Points on a hilly landscape, in no order, each with its height.
A ball rolls from a point to the lowest of its 4 nearest points, and stops where none of them is lower. Distance is the straight distance between rows; heights are no part of it.
(557): [ 14  11   2  -8 -16  -3   8   4]  (h 11.6)
(386): [ 16  43  17  -3   8 -14  -9 -21]  (h 8.9)
(221): [-22 -15 -13  20  -9  -5 -30  30]  (h 50.0)
(567): [  8  -8  -4 -12 -11   6  20   9]  (h 21.0)
(53): [ 25  -1   6 -21  -4   6  44 -11]  (h 24.9)
(518): [-21  -2  11  10  45 -12 -55 -26]  (h 84.1)
(744): [-11 -32 -12  -8 -11  16  20  23]  (h 58.3)
(150): [  0  30  14   9  25 -12 -31 -28]  (h 62.8)
(40): [-19  -4 -10  20  -5  -8 -37  22]  (h 48.4)
(318): [  5  13   1   2 -10  -9 -11   5]  (h 10.1)
(749): [-20 -22 -16   7 -15   5 -14  36]  (h 59.8)
(254): [-15  -5  -7  17  -9  -7 -26  23]  (h 41.9)
(577): [-16   3  11   6  47 -12 -49 -29]  (h 83.1)
(226): [ 16  35  13  -5  -1 -12   0 -14]  (h 28.1)
(68): [ 29  27  11 -17  -7  -2  29  -8]  (h 6.4)
(534): [ 14  -9   3 -18  -6  11  40   0]  (h 32.2)
(377): [ 12  24   9  -3  -8 -10  -7  -3]  (h 13.5)
(320): [-12 -24 -14   0 -17   9   3  31]  (h 11.4)
(340): [-24 -32 -14   5 -14  13   1  36]  (h 10.4)
(745): [  3 -24  -5 -12  -8  14  32   6]  (h 38.2)
(155): [ -1  13  -1  13  -5 -11 -26   2]  (h 17.2)
(217): [ -9  -4  -9   8 -13  -4 -20  19]  (h 29.4)
(61): [ 21  37  12  -8  -3 -11   8 -14]  (h 31.5)
(178): [  8   7  -3  -5 -15  -4   7   5]  (h 10.3)
(632): [-21   0  -4  23  15 -16 -47   1]  (h 9.2)
(629): [ 12 -25  -2 -13   6  23  57 -15]  (h 13.0)
(392): [-16 -10 -14  10 -15  -2 -13  25]  (h 49.1)
(321): [ 16   7   3 -17 -10   2  22   1]  (h 14.4)
(637): [ -3  24   7  12  14 -12 -36 -17]  (h 47.4)
(403): [  9 -21  -1 -14   0  19  47  -7]  (h 30.9)
(486): [  0 -22  -7 -11 -12  15  22  15]  (h 38.8)
(714): [ -6  15   4  13  11 -12 -35  -3]  (h 36.6)
(575): [  8 -25  -3 -12  -1  19  46  -7]  (h 31.3)
(189): [ -1 -32  -9 -11   2  20  40  -3]  (h 22.2)
(227): [-16 -16 -12  11 -10  -1 -16  28]  (h 58.1)
(11): [ -1 -35  -7  -9  10  24  52 -10]  (h 20.0)
(461): [  8  30  12   3   4 -13 -20 -14]  (h 26.0)
(197): [  2  -4  -5  -3 -17   4   2  15]  (h 16.7)
(583): [ -6 -38 -12  -6   4  25  46  -3]  (h 9.9)
(258): [ 22  10   7 -21 -11   2  33  -4]  (h 17.8)
(445): [ 21  18   9 -14  -9  -1  22  -3]  (h 16.0)
(237): [ 12  32  14   3  -2 -12 -10  -9]  (h 22.3)
(527): [ -5  22  14  10  34 -16 -39 -26]  (h 67.8)
(263): [ 30  48  21 -13   0 -14  16 -15]  (h 51.2)
(295): [ -8   3  -5  12 -10  -7 -24  12]  (h 28.5)
(732): [-16   5   7  15  32  -9 -52 -21]  (h 84.2)
(610): [ 17  26   9 -10  -7 -11   4  -6]  (h 17.0)
(617): [ -6   0  -4   0 -17  -6 -13  15]  (h 14.3)
(409): [-11  13   2  17  16 -14 -45 -14]  (h 43.6)
(480): [ 15 -13   2 -19  -2  14  48 -10]  (h 34.9)
(687): [ -3 -22  -9  -6 -15  11  13  15]  (h 45.3)
(246): [  9 -11  -1 -16 -11  11  31   1]  (h 27.9)
(668): [  7  37  17   6  16 -13 -21 -23]  (h 52.1)
(731): [  9  23   5   0  -8 -10  -7  -3]  (h 12.4)
(236): [ -3 -33  -9 -10  -2  24  39   2]  (h 23.0)
(98): [  2   7  -5  -3 -14  -5  -6  10]  (h 7.6)
(715): [ -8 -13  -9   3 -16   1  -3  26]  (h 44.1)
(343): [ -9 -38 -11  -4  -7  21  26  14]  (h 67.4)
(59): [ -7 -39 -10   5  21  28  58 -25]  (h 5.3)
(667): [  5 -32  -5  -2  17  27  62 -23]  (h 19.1)
(288): [-11  10  -4  15   2 -10 -35   1]  (h 27.2)
(520): [-22 -26 -17  16 -13   4 -19  42]  (h 57.6)
(493): [ -5  16   9  15  22 -14 -42 -17]  (h 53.8)
(626): [-10  13  14   7  40 -12 -45 -30]  (h 76.9)
(301): [-12   9  -1  17   8 -13 -42  -1]  (h 29.2)
(690): [ -1  24   5   6  -1 -12 -16  -9]  (h 17.1)

For each start below, name the point where the ball stops.
(690) -> (98)
(246) -> (98)
(745) -> (583)
(715) -> (340)
(377) -> (98)

Call two points neighbours if one is among the 4 nearest of the other. Go from one point of each pair to the other, from neighbour to neighbour, staying as low as possible. Name the highest point that can't be avoided.
(68) / (98) -> (321)
(340) / (68) -> (715)
(59) / (98) -> (534)
(386) / (98) -> (237)
(386) / (632) -> (288)
